The views of a scene show one set of named points, each view turned or mirrored, shifted and resized as a whole, with a little noise and some points left out.

Scene 1
View 1
vug: [ -9  19   4 -19   0  15   3   0   0   4   5 -15  -9  -5   2  -7  16  14
   2  -4   1   2 -31  16   6   4   1  -9   5   5 -10  16   0  -2]
riki: [ -8   7  11 -14  -3  12   2   3  -7  10   3  -8  -9   2   6   6  15   6
  15  -4   4   1 -18  17   0  -2   1  -9   1  -7  -2   8  -3   1]
mized: [ -9  22   8 -21   4   9  -1  -7  -3   5  11 -15 -12  -2   2 -11  10   5
   3   8   9   2 -27  16   0   8  -1 -16  -7  -9 -13   8   1  -5]
bigu: [ -9  10   9 -13  -1  13   3   4  -6   8   2 -10  -8   3   8   6  16  10
  12  -3   7   5 -19  18   1  -2   1  -8   5  -4  -2  11  -3   1]
Zisif: [-14  19  15 -19   4  11  -2   0   1   8   4 -12 -14   4   1  -4  10  12
  17  -8   5  -5 -21  16   2   2   4  -7   4 -13  -3  10   7   0]
Koti: [ -7   7  10 -12  -1  11   4   3  -9   9   3  -8  -8   4  10   8  15   5
  13   3  10   8 -14  18  -2  -2  -1 -12   0  -8  -1   9  -6   0]
zosab: [ -5  11   7 -14   0   8   1  -4 -11   7   8 -11  -8   0   9   1  13   1
   5  12  13  10 -18  18  -3   3  -5 -18  -8  -9  -7   6  -8  -3]
Gonu: [ -2   2   5 -17 -13  13   3   0  -8  11   5  -9  -8  -9  -2   3  19   8
   7  -9 -12  -5 -30  15   5  -4   1  -9  -2   8  -9   8  -7   2]
dufe: [ -4   0  10 -19 -12   9   0  -3  -9  15   8  -8 -10  -8  -4   3  14   2
  14  -9 -10 -11 -27  13   1  -4   2 -11  -9  -5  -7   0  -6   2]
gegab: [-11  14  12 -17   2  10  -1   0  -4   9   5 -11 -11   3   4   0  12   7
  14  -2   8   0 -19  16   0   1   1 -10   0 -12  -4   8   0  -1]
pip: [ -9  10  13 -17   0   6  -2  -3  -7  10   7 -10 -11   3   5   1   9   1
  14   4  11   2 -16  16  -4   2  -1 -15  -8 -18  -4   3  -3  -1]
vubo: [-14   4  17 -12  -2  12   1  10  -4  11  -3  -5 -11  10   8  14  15  12
  27 -14   6  -2 -10  17  -1  -7   4  -2  10 -12   7  10   2   5]
View 2
vubo: [ -1 -32  -3   0   9  12  -6   6  -3   5  -4 -22  -1  -7   8  -2   3  13
   9  -4   1   4 -35  22  16   2  12   0   2  39  -2 -24 -14 -20]
mized: [ 10 -55 -12  -8   3   7  -6  -3  17 -22  19 -18 -34  -4  16 -12   2  -1
   0  16   4  11 -22  43  -6   5  -7   7 -13  -9  -2 -19 -43 -14]
Koti: [  6 -48  -8   8   6  15  -4  10  11  -9   8 -15 -20   3  10  -3   1   4
   4 -10  -1   3 -31  39   7   2   4   5  -2  12  -2 -22 -26 -12]
Gonu: [ -3 -30  10 -15   3   2 -12  -1   2 -22  17 -29 -16   7  25   5   7  -3
  -3   0   1   9  -5  55   0   1   0   8  -7  11  -5 -17 -22 -17]
zosab: [  7 -57 -11   9   4  15  -4   7  17 -20  16 -12 -29   5  11 -11   0  -4
   0  -5   0   4 -27  44   0   2  -2  10  -4  -4  -4 -18 -33  -8]
vug: [  8 -39  -3 -16   1   2  -4  -2  11 -18  17 -27 -31  -1  21   7   9  11
   0   6   4  15 -11  62  -3   8  -6   2 -14   4   4 -23 -37 -20]
dufe: [ -6 -30  11 -12   6   3 -16  -3  -2 -22  16 -26  -9   4  23  -6   3 -14
  -4   5   0   6  -9  41   2  -3   2  12  -3  11 -10 -13 -16 -15]
bigu: [  5 -41  -5  -1   5  11  -3   5   9  -9   7 -20 -19   0  12   0   4  10
   4  -4   2   8 -26  43   6   5   3   3  -4  17   1 -24 -27 -17]
Zisif: [  6 -42  -8 -15   7   4  -7  -5   6  -6   7 -23 -18 -13  13  -9   3  10
   6  19   6  12 -28  30   4   6   1   1  -9  16   1 -23 -33 -22]
gegab: [  5 -46  -8  -4   6  10  -7   1   9 -11   9 -19 -20  -6  12  -9   1   4
   4   7   2   9 -28  33   4   3   1   6  -6  10  -1 -21 -31 -16]
pip: [  3 -52  -8   2   7  12  -9   2  10 -15  12 -14 -20  -3  10 -17  -2  -7
   2   7   0   5 -31  27   3   0   1  10  -3   4  -6 -16 -30 -12]
View 3
zosab: [ 12 -22   3   6   0  14 -16  20  -3   8 -19 -11 -13 -13  23  -3  -6  -4
 -12  12  -9  -3   8  -5 -13   5   5   4   1  13   6   0  -7   9]
Zisif: [ 10 -21  -1  -2   1  -3   0  18 -16   4  -5  -4 -18 -20  13  18 -10  -4
  -9   2  -5   1   1 -17  -6   3 -13   2   0  25  16   3  -2   2]
mized: [ 10 -16   7  -4  -2   8  -8  23 -10  10 -17 -11  -2 -13  16   6  -1  -4
  -6   5  -9  -8   9  -7 -13  -1  -9   2   6  18   7  -2  -5   2]
pip: [ 14 -25  -2   6   0   7  -9  18  -6   7  -9  -7 -17 -18  21   3  -7  -6
  -7  13  -6   2  14 -12  -6   5   0   2   3  15  12   6  -3   8]
vug: [  0 -14   6  -2   9  11  -7  27 -11  -1 -16 -10  -5  -8  11  18  -3   1
 -10  -2  -7  -7  -8  -8 -21   4 -10   6  -3  16  14  -9 -10  -3]
gegab: [ 10 -22  -1   3   1   4  -7  18 -10   4  -9  -7 -18 -18  17  10  -9  -3
 -11   7  -7   2   3 -13  -8   6  -4   3   0  19  13   2  -4   6]
Gonu: [ -4 -20  -1   9  19  17  -8  30  -6 -10  -9  -5 -14  -6  11  19  -3  -1
  -7   4   1   4  -3 -13 -22   9  -3  10  -5   3  26  -5 -11  -2]
vubo: [ 10 -31 -11  11   7   0  -5  12 -11  -4   0  -2 -39 -22  16  17 -20  -2
 -19   5  -3  13  -8 -20  -3  12   0   5  -8  23  22   4  -3   9]
bigu: [  6 -23  -2   5   7   8 -10  18  -8  -1 -11  -7 -23 -14  18  12 -13  -1
 -17   5  -6   3  -7 -12 -12   9   0   5  -5  18  15  -2  -7   6]
riki: [  7 -25  -4   9   7   8  -9  19  -7  -2  -8  -6 -24 -15  18  11 -11  -3
 -13   7  -4   5  -1 -13 -11   9   1   6  -3  15  18   1  -6   6]
View 4
pip: [-10  16   7  -1  14   0   3  -2  13   3 -11 -14   1   6  -3  -5  -3 -15
  -6   8 -11 -11  15   1  -5  -5   5  16   3  10   9 -23 -11  -5]
mized: [-14  20   5   1  21   3  -7  -2  12  -3 -13 -12   3   8  -5 -16  -5 -16
  -5   4   5 -11  23   1 -21 -10   6  11  -1   3   8 -26 -11  -7]
riki: [-13  10   3   3   8  -2   7  -1   7  -5  -7 -11   3   2   1   0   1  -6
  -8   7  -9 -15  19  -1  -5  -8  -2   7   8   5  10 -19  -9  -4]
Gonu: [-22   6   4   5  12   2   7  -1   0 -16  -1  -7   0   6   6  -5  -2  -6
 -16   8  -3 -11  28   4  -9  -1  -7   2   6 -12   5 -15  -3   1]
vug: [-20  12   2   5  15   2  -4  -2   4 -13  -9  -8   5   4   0 -13  -1  -6
  -9   3  10 -15  30   2 -23 -11  -4   1   4  -6   9 -20  -8  -5]
Koti: [-14  13   1   2   8  -4   9   0   9  -3  -9  -7   2  -3  -2  -1  -1  -7
  -5   9 -10 -15  16  -1  -8  -8   4   7  10  12  12 -23 -12  -4]
dufe: [-17   8   9   1  14   4   7  -3   4  -8  -2 -13  -2  12   6  -3  -4 -13
 -16   9 -11 -10  24   3   1   3  -5   9   1 -11   2 -14  -3   0]

Which points are out of place in each view (at most two, in the order of its rows)? Write - if all are in place.
view 1 | vug
view 2 | vubo, Gonu
view 3 | -
view 4 | -

Scene 2
View 1
Disa: [ -3   5  -1   2  -1  -2   2  -5   4  21   3   4   9 -10   1  -9  -3   7
   2   7   7  -2 -14  -1   0  23 -10  12  -8   0   6   4 -10   0]
Pep: [ -3  -2  -7  15 -10   1  -2   8   8  -4  -6  18   1   5  -6 -19   4  -1
 -10  -2   3  12 -13  -3  16   6  -9   8   3  -6  -8   4  -3  -2]
zibug: [ -4   2  -5  25   4  -7  18   4   6 -14  -4   2   3   7  -8 -11 -11   8
 -15  -8  10   7 -26  -1   1  22  -5  13  10  -5   0  -6  -6  -9]
kidal: [ -5   8   1  19  -2  -8  22   0   3  -4   4  -1   4  -6   2  -7  -2   3
  -6   8  11  -5 -12  11  -7  28 -10  21  -7   3  11  -6 -12  -8]
vomid: [ -5   8   0  13  -6  -5  14   1   4   4   6   4   4  -6   3 -10   3   1
  -5  10   8  -1  -7   9  -1  23 -11  18 -10   4   9  -2 -10  -5]
lov: [ -3   6   1  -3   8  -8   5 -16   0  34   8  -7  12 -14   0   2 -10  14
   4   9  10  -8 -21  -2 -11  36  -9  14  -9   0  16   7 -13  -1]
vek: [  4  -2  -8 -14 -14  14 -29  -5  10  44  -4  24  13 -10   1 -24   4   2
  10  14  -1   0   4  -6  22   4 -16   3 -14   0 -10  15  -9  11]
lunuz: [ -4   4  -3  21  10 -10  22  -1   2  -7  -1  -5   6   2  -7  -2 -14  13
 -11  -5  11   2 -30  -1  -8  31  -3  14   8  -5   9  -5  -8  -9]
Lepep: [ -1  -1  -6  -1  -7   3 -12  -1   7  22  -2  14   7  -4  -3 -15   1   3
   0   4   2   6 -12  -7  14  11 -10   5  -3  -5  -3  11  -5   3]
par: [ -8  10   3  23   0 -12  26   0   2  -6   8  -5   4  -7   4  -3  -2   3
  -7   9  14  -4 -14  13 -10  32  -8  25  -7   5  16  -9 -11 -10]
Vep: [ -4   7  -1  21  -7  -2  15   6   5  -5   2   6   4  -4   2 -16  -3   2
  -5  10   8  -2  -5  12   0  21 -10  18  -7   6   4  -7 -14  -5]
dur: [  3  -1  -5 -12  10   1  -9 -19   4  49  -2   1  19 -11  -3  -6 -22  21
   9   6   4  -7 -19 -12  -1  30 -10   2  -4  -3   2   8 -15   6]
gusim: [-10   7   2  20  12 -20  27  -3   4  -9   6 -11   1   0  -6   7  -5  10
 -16  -4  13   4 -37  -2 -12  33  -4  19   7  -7  17  -1  -3 -11]
melop: [ -8  -3  -6   1   4 -11  -6  -3   8   7  -1   5   1   7 -13   1   2   8
 -16 -11   6  19 -42 -21  10  15  -2   2  14 -17   4  17   7  -3]
Venaf: [  2  -4  -9   1   0   3 -10  -4   8  21  -7  13  10   1  -8 -16 -10  11
  -2  -2   3   7 -17 -10  13  14  -9   0   3  -6  -7   8  -7   3]
seke: [ -7   1  -5  -5  -9  -3 -16   3   9  14   2  16   1   0  -5 -10  18  -5
  -8   1   5  16 -21  -9  18   4  -9   6  -2 -10   1  20   6   2]
Det: [  1  -2  -8  -3  -7   6 -17   0   9  22  -6  19   7   1  -7 -19   2   2
  -2   1   1   9 -12  -9  19   7 -10   1  -1  -5 -10  13  -3   4]
lesi: [  0   2  -5  10   8  -4   9  -8   3  16  -4  -2  12  -4  -4  -6 -20  16
  -3   0   7  -3 -22  -5  -6  31  -6  10   3  -3   4  -2 -14  -3]
Toviz: [  3  -2  -8  14   4   1   4  -2   6   8 -10   7  11   3  -8 -16 -17  14
  -5  -4   5   4 -20  -6   7  20  -8   5   7  -4  -7  -2 -11  -1]
View 2
vek: [ -5   2 -50   6 -19 -12  -2  -2  27  21  22 -43  -8 -15 -29  -3 -18  32
 -15  -4  18  17  54  -1   0 -15 -45  29   0   4  -8  -1  -2 -22]
Lepep: [ -9   1 -34   9  -3   2  -8   7  29  17  17 -23  -2  -5 -13   2 -15  22
  -7  -3   3  -2  22  -6  11  -2 -26  10 -10  -6  -7  -9  -5 -27]
melop: [-28  -2 -30   2  17  14 -13  19  45  13  20  -6  -4   4   7  12  -4  19
  -5  -8 -28 -30 -19 -15  28  10  -5 -11 -28 -11  -3 -17 -28 -42]
Disa: [-13   8 -14  22  -4  -6 -20   7  28  15  11   3  -1  -6 -10  -9  -5  16
   5   2  -5 -10  28  -8   2  -1 -21  23  -6  -4   3  -1   1  -8]
Venaf: [ -9  -6 -37  13   2   2  -9   5  20  16   7 -29  -8  -3 -13   5 -16  19
  -9  -5  -4 -14  14  -8  21 -13 -17   4  -5 -17  -6  -4 -13 -22]
Det: [ -9  -4 -46   4  -3   4  -2   5  24  17  16 -36  -5  -4 -16   7 -19  23
 -13  -6   7   2  19  -5  18  -6 -26   4  -9  -9 -15 -12  -9 -32]
par: [ -7  27  15  38   3  -8 -33  12  26   5   4  46  15   9   6 -14   1   0
  17  15   1 -15  10 -11   0  18 -10  14  -8   2   6  -7  23   9]
lesi: [-11   0  -4  33   9  -3 -23  11  15  11  -7   8  -3  -1  -4  -6  -5   7
   7   6 -17 -31  12 -14  10  -7  -5  15   0 -17  10   5  -6   2]
dur: [-14  -7 -19  23   1  -9 -15   9  19  19   0 -24 -18 -18 -20  -7  -6  20
   0  -6 -18 -24  41 -11   2 -23 -17  33   2 -17  13  15 -19  -3]
Vep: [  0  21  -7  33  -6  -5 -22   6  14   4   4  23  14   7  -2  -8 -11   7
   7  14  17   0  11  -6   7  13 -18   5  -2  -1  -4 -14  27   0]
kidal: [ -6  20   5  36  -2 -12 -28  11  21   8   4  30  10   3  -1 -13  -2   5
  12  12   3 -10  20  -9  -2  11 -13  19  -5   2   4  -4  19   8]
Pep: [ -2   6 -36  12   0   6  -8   6  19   7  10 -10  10  11  -2   7 -19  17
 -10   1  12   4  -4  -4  26   8 -20 -16 -12  -9 -19 -25  11 -26]
lov: [-20   6   1  29   3 -13 -26  13  33  20   8  10 -10 -14  -9 -13   5  15
  10   3 -24 -28  37 -13  -7  -5 -14  43  -6  -3  20  13 -10   1]
Toviz: [ -2  -4 -22  26   5   5 -15   9   9   6  -8  -8  -1   6  -7   3 -14  10
  -1   2  -5 -19   2 -12  22  -6  -3  -3  -1 -22  -5  -5  -1  -9]
vomid: [ -6  22  -4  27  -3  -8 -22   7  25   8   9  21  13   3  -4  -9  -6   9
   7  12   8  -1  19  -6   1  12 -20  13  -8   1  -2 -11  18  -5]
gusim: [-21  18  13  30  20   3 -34  21  35   8   4  48   7  11  19  -4   7   1
  20   8 -30 -39 -15 -18  13  24   9   2 -20  -7  13  -8  -1  -5]
View 3
lunuz: [-15 -13   6  14   8   3   9 -10   7  -7   2 -15  19   7 -20  -8   0  22
  22  17   8  -2 -12  17   0  -2   8   9  16   8   6   0  38  16]
Disa: [  4 -17  21  -2  30  -6   7 -13  -1  19 -16   5   7   5  12  -2 -13  11
  -8  -7 -16   6 -14  26  -3   4  17  13   4 -12   6   3  22   4]
Pep: [ 12   2 -21  -7  45  -7  10 -13  20  22 -26  16 -11  21  -2 -15  -9   5
   3   8  -5   3 -15   5  -4   6  20   5  -2  -5  -1   7  -3  -1]
Toviz: [ -8 -10   3   1  21 -10  24  -2  12  20 -14   1   3  15  -7 -21   7   0
  17  16  -3  -3 -19  13   0  -3  25   5  14  -9  -7   3  13   8]
dur: [  0 -29  54   0  19 -16  30  11 -19  38 -24   6  18   9  26  -5   1  -2
  -3  -2 -31   6 -24  35   3  -4  37  18   9 -37  -6   4  21   4]
lov: [ -2 -29  48   3  18  -6   7  -6 -17  17  -9  -3  23   0  18   7 -11  18
 -11 -11 -22   7 -15  39   2   0  18  19   4 -17  10   2  40   7]
melop: [ 27 -10   7  31  24   4  11  14   0   9 -35  11   8  37 -13  -5   5  28
  23  35  10  26 -21  -3   0   0  14  16  -4 -17  -3  30  16  15]
seke: [ 36  -1  -3   8  47  -2   4  -3   9  24 -43  29  -7  33   3  -3 -14  18
  -5  11  -3  25 -17   2  -5   9  15  14 -15 -18   0  27  -2   0]
zibug: [-10  -7 -16  10  17   1  10 -11  18  -3  -3 -10   7  14 -24 -16   4  21
  27  22  12  -1 -11   6  -2   0  10   4  12  11   2   3  24  14]
lesi: [-14 -21  24   4  13  -5  20  -4   0  12  -7  -6  16   4   2 -10   3  10
  12   7  -9  -1 -16  27  -1  -3  21  11  14 -10   1  -3  30  10]
Det: [ 20  -5   0  -6  46 -11  20   2  12  37 -38  26 -10  28  10 -14  -6  -3
  -3  10 -13  12 -21   6  -3   5  30   9  -4 -24  -8  17  -9   0]
par: [-14  -9   1  -2  21   5  -7 -31  10  -7   8 -15  15  -9 -11  -1 -18  29
   0 -10  -3  -5  -4  29  -4   5   1   9   7  17  20  -8  39   9]
Lepep: [ 17  -8   7  -5  41 -10  14  -4   6  33 -34  19  -6  21  10 -10  -8   4
  -4   3 -12  11 -20  12  -2   5  25  11  -5 -19  -3  14   1   0]
Venaf: [  8 -11   8  -2  32 -12  25   4   4  32 -30  14  -3  23   7 -17   5  -2
   7  13 -10   7 -21  10   0   1  31   9   4 -22 -10  11   1   2]
gusim: [-15 -14  10  22   1  12  -5 -14   3 -22  11 -21  28   4 -27   0  -4  39
  23  16  10   2  -7  20  -2   0  -1  14  14  18  14   2  55  21]
Vep: [-10  -3 -15 -13  32  -6   1 -31  19   9  -3  -3   0  -1  -7 -12 -15  14
  -2  -7  -6  -7  -7  20  -5   6   9   3   8  15  10  -7  20   0]
vomid: [ -3  -6  -1  -6  32  -1  -3 -28  11   7  -5   0   5   1   0  -6 -19  19
  -7 -11  -8   1  -7  23  -6   6   7   6   3   8  11  -3  24   4]
vek: [ 23  -9  16 -24  57 -20  15  -9   2  52 -40  31 -15  14  34  -8 -19  -8
 -27 -18 -33   9 -19  22  -3   8  34  13  -8 -32  -4   6 -13 -11]
View 4
zibug: [ 21   4   9   1 -11  -2 -13  -1  -4  -1  17  15   9  -5  -7   5  19   8
  13  18   2  11   7   5   4  -2  -2  -8   0  13  21  -6   9 -16]
Vep: [  7  -9  10  11 -17   4   4   0 -12  -3   6  14   4   1  -6  -4   2  14
   9  20   7   3  13  13   9   6  -5   0   4  14   5  -9  -6 -18]
gusim: [ 27  -3  18  10 -10   7 -15   4 -11  -5  20   0  20 -11 -11  18  30   2
  14  17   4  20   6  11   0  -4  14 -11  13   8  21 -13   3 -31]
Det: [  3  -1 -15   8  -3 -27   6  -5   3  -4   1   9   1  -7  -4 -17   6   3
  12   7   9   0   7  -6  -4  31 -10   2  -2  -8  18   2 -18  -2]
lov: [  6 -14   1  16   3  -1   8   5  -8 -12   4  -1  14  -8  -8  12   9   5
   9  12  -3  11   5  10  -8  27  19  -1  31 -11   8 -19 -19 -34]
seke: [  9  -4  -6  18  -8 -25   5  -1  -3  -1   2  -6   8 -11  -9 -17  20  -3
  14   2  21   5  12  -6  -2  28  -7   0  -4  -4  23   8 -21  -4]
par: [ 12 -12  21  17 -17  15   1   6 -17  -6  10   6  12  -1 -10   8  11  11
  11  21   5   9  13  17   5  -1   7  -3  14  13   6 -14  -3 -29]
Toviz: [ 12   3  -5  -2  -2 -13  -7  -3   2  -4  12  20   4  -6  -4   3   6  10
  11  16  -3   7   2   1  -1  14  -2  -4   6   0  17  -8   0 -13]
Lepep: [  6  -5  -7  14  -7 -20   5  -2  -4  -3   1   4   3  -7  -6 -13  10   4
  12   8  12   2  10  -1  -1  26  -6   1   0  -2  16   1 -16  -8]
lunuz: [ 22  -1  11   2  -8   4 -14   1  -6  -4  18  11  15  -8  -9  15  20   7
  11  19  -1  16   5   9   2  -1   8  -9  11   9  19 -13   8 -26]
kidal: [  7 -13  14  16 -13  10   4   3 -15  -6   6   9   8  -1  -8   6   5  13
  10  19   4   6  12  16   5   7   6  -1  15   9   3 -16  -7 -27]
Venaf: [  8   4 -18  -2   4 -27  -3  -4   8  -3   6  15   3  -9  -3  -6   7   3
  11   9   2   3   2  -8  -7  27  -5  -3   3  -8  22  -2  -9  -5]
Disa: [  5 -10   0  13  -5  -6   8   1  -7  -8   2   5   8  -5  -8  -1   6   8
   9  13   4   5   8   7  -2  23   6   1  16  -3  10 -11 -15 -22]
lesi: [ 12  -5  -1   3   0  -6  -2   1  -1  -7  11  13  10  -6  -6  11   7   9
  10  17  -6  11   3   6  -6  14  10  -5  17  -2  14 -17  -4 -26]
vomid: [  7 -11  11  16 -14   3   6   3 -14  -5   5   7   7  -1  -8  -1   7  11
  11  17   8   4  13  11   6  11   1  -1  10  10   5  -9  -9 -20]
Pep: [ 10   1  -4   6 -12 -16  -2  -4  -3   1   7  13   2  -4  -6 -16  10   7
  14  11  13   3  11  -1   4  12 -15  -1 -11   8  18   3  -6  -1]
View 5
lov: [  8 -11  -6   9 -11  20  -3  -1  -3  18  -6 -26  22 -11  14  21 -37  39
   6   0 -11 -14   7   1  -2 -18  -8   9 -11  -2  -6   1   5  21]
seke: [ -7  -9  17  11   6  -4  -8   1  -2 -12   6  -2 -16  13  17   3 -21 -14
  -4  -9  -5 -11   9   9  19 -13   3  31 -10  16  -3  19  20   5]
vomid: [ -7  -1  12  12  -6   8  -6  12  -1  27  -1 -10   4 -10   7  13  -9  11
  -8   9 -12 -17   9   0  13 -14  -2   9  -6 -12 -11  -4  -2  -1]
Lepep: [ -5   6  15   6   5   3  -6  -1   4  -4  -5 -13  -7   5  11   6 -25  -3
  -1   3  -2 -10  10  19  15 -21   8  26  -9  10   0  11  15  17]
gusim: [  3 -21  -6   7 -11   9 -21   8 -29  42  -3 -23  -2 -15   9  38 -25  10
   3  -8  -5 -20   2 -27   9 -22 -15  14   5   5  -8  -6 -16 -24]
lunuz: [  2  -7  -1   4  -7  11 -20   7 -19  42 -10 -27   0 -16   3  36 -24   5
   3   1   4 -18   0 -15  10 -28  -7  15   6   6  -2 -11 -19 -15]
Venaf: [ -1   9   9   2   8   4  -9  -2   2   2 -11 -24  -8   4   6  11 -31  -2
   5   4   8 -10   5  20  14 -32   7  28  -6  15   5   5   8  21]
Det: [ -4   9  15   5  10  -1  -6  -5   8 -14  -8 -15 -10  11  11   1 -30  -6
   1   1   4  -7   8  27  17 -27  11  31 -10  19   6  14  22  27]
lesi: [  3   2  -1   3  -5  14 -11   0  -7  28 -14 -31   6 -11   4  25 -31  15
   6   4   1 -14   3   3   6 -29  -2  14   0   4  -1  -6  -8  10]
melop: [  4 -18   1   5   4  -3 -19  -4 -23   3   0 -20 -19   8  16  25 -37 -14
   9 -20   7 -15   1  -5  14 -24  -3  37   0  29   3  14   7  -8]
Vep: [-11   6  17   8  -3   6  -8  18   1  33  -6 -10   0 -13   2  14  -1   3
 -10  17  -7 -15   8   2  16 -18   2  10  -2 -14 -11  -9  -8  -5]
kidal: [ -5  -1   8  10  -9  14  -7  14  -2  34  -4 -15  10 -16   4  18 -11  19
  -8  10 -10 -18   7  -5   9 -13  -5   4  -4 -16 -11 -10  -9  -1]
Pep: [-12   8  22   5   8  -5 -16  10   1   9  -4  -9 -20   2   4   7 -10 -25
  -6   6   4 -12   5  11  27 -23  10  28  -1   8  -1   4   2  -4]
par: [ -7  -7   5  11 -11  12  -9  16  -8  45  -4 -13   7 -19   5  23  -8  17
  -8  10 -13 -20   7 -15   9 -13  -7   1  -2 -16 -15 -12 -13 -11]
vek: [ -7  13  20   9   6   4   6  -1  23 -16  -5 -10   4  10  12 -12 -22  10
  -5  12 -10  -7  14  36  13 -17  12  22 -19   0  -3  15  29  42]
zibug: [ -5   0   6   3  -2   3 -21  11 -18  38  -9 -22 -12 -10   0  28 -16 -12
   1   3   7 -17   1 -10  17 -28  -1  21   8   6  -3  -9 -17 -18]
Disa: [ -2  -2   6   9  -3  10  -3   3   0  14  -5 -18   7  -2  10  13 -24  18
  -1   5  -7 -12   7   7   7 -20  -1  14 -10  -2  -6   2   8  15]
Toviz: [ -1   9   9   0   4   6 -16   3  -6  23 -16 -27  -7  -5   0  22 -25  -5
   4   8   8 -10   3  11  14 -35   6  24   3  11   3  -6  -7   8]
dur: [ 11   4  -6   3  -1  19  -2 -13   2   2 -17 -35  18  -2  10  17 -48  31
  15   0   1  -9   5  19   0 -32   1  17  -9  11   6   7  11  41]

Which points are out of place in each view (at most two, in the order of its rows)? Write - if all are in place.
view 1 | kidal, vek
view 2 | dur
view 3 | Pep, gusim
view 4 | Lepep, Venaf
view 5 | Det
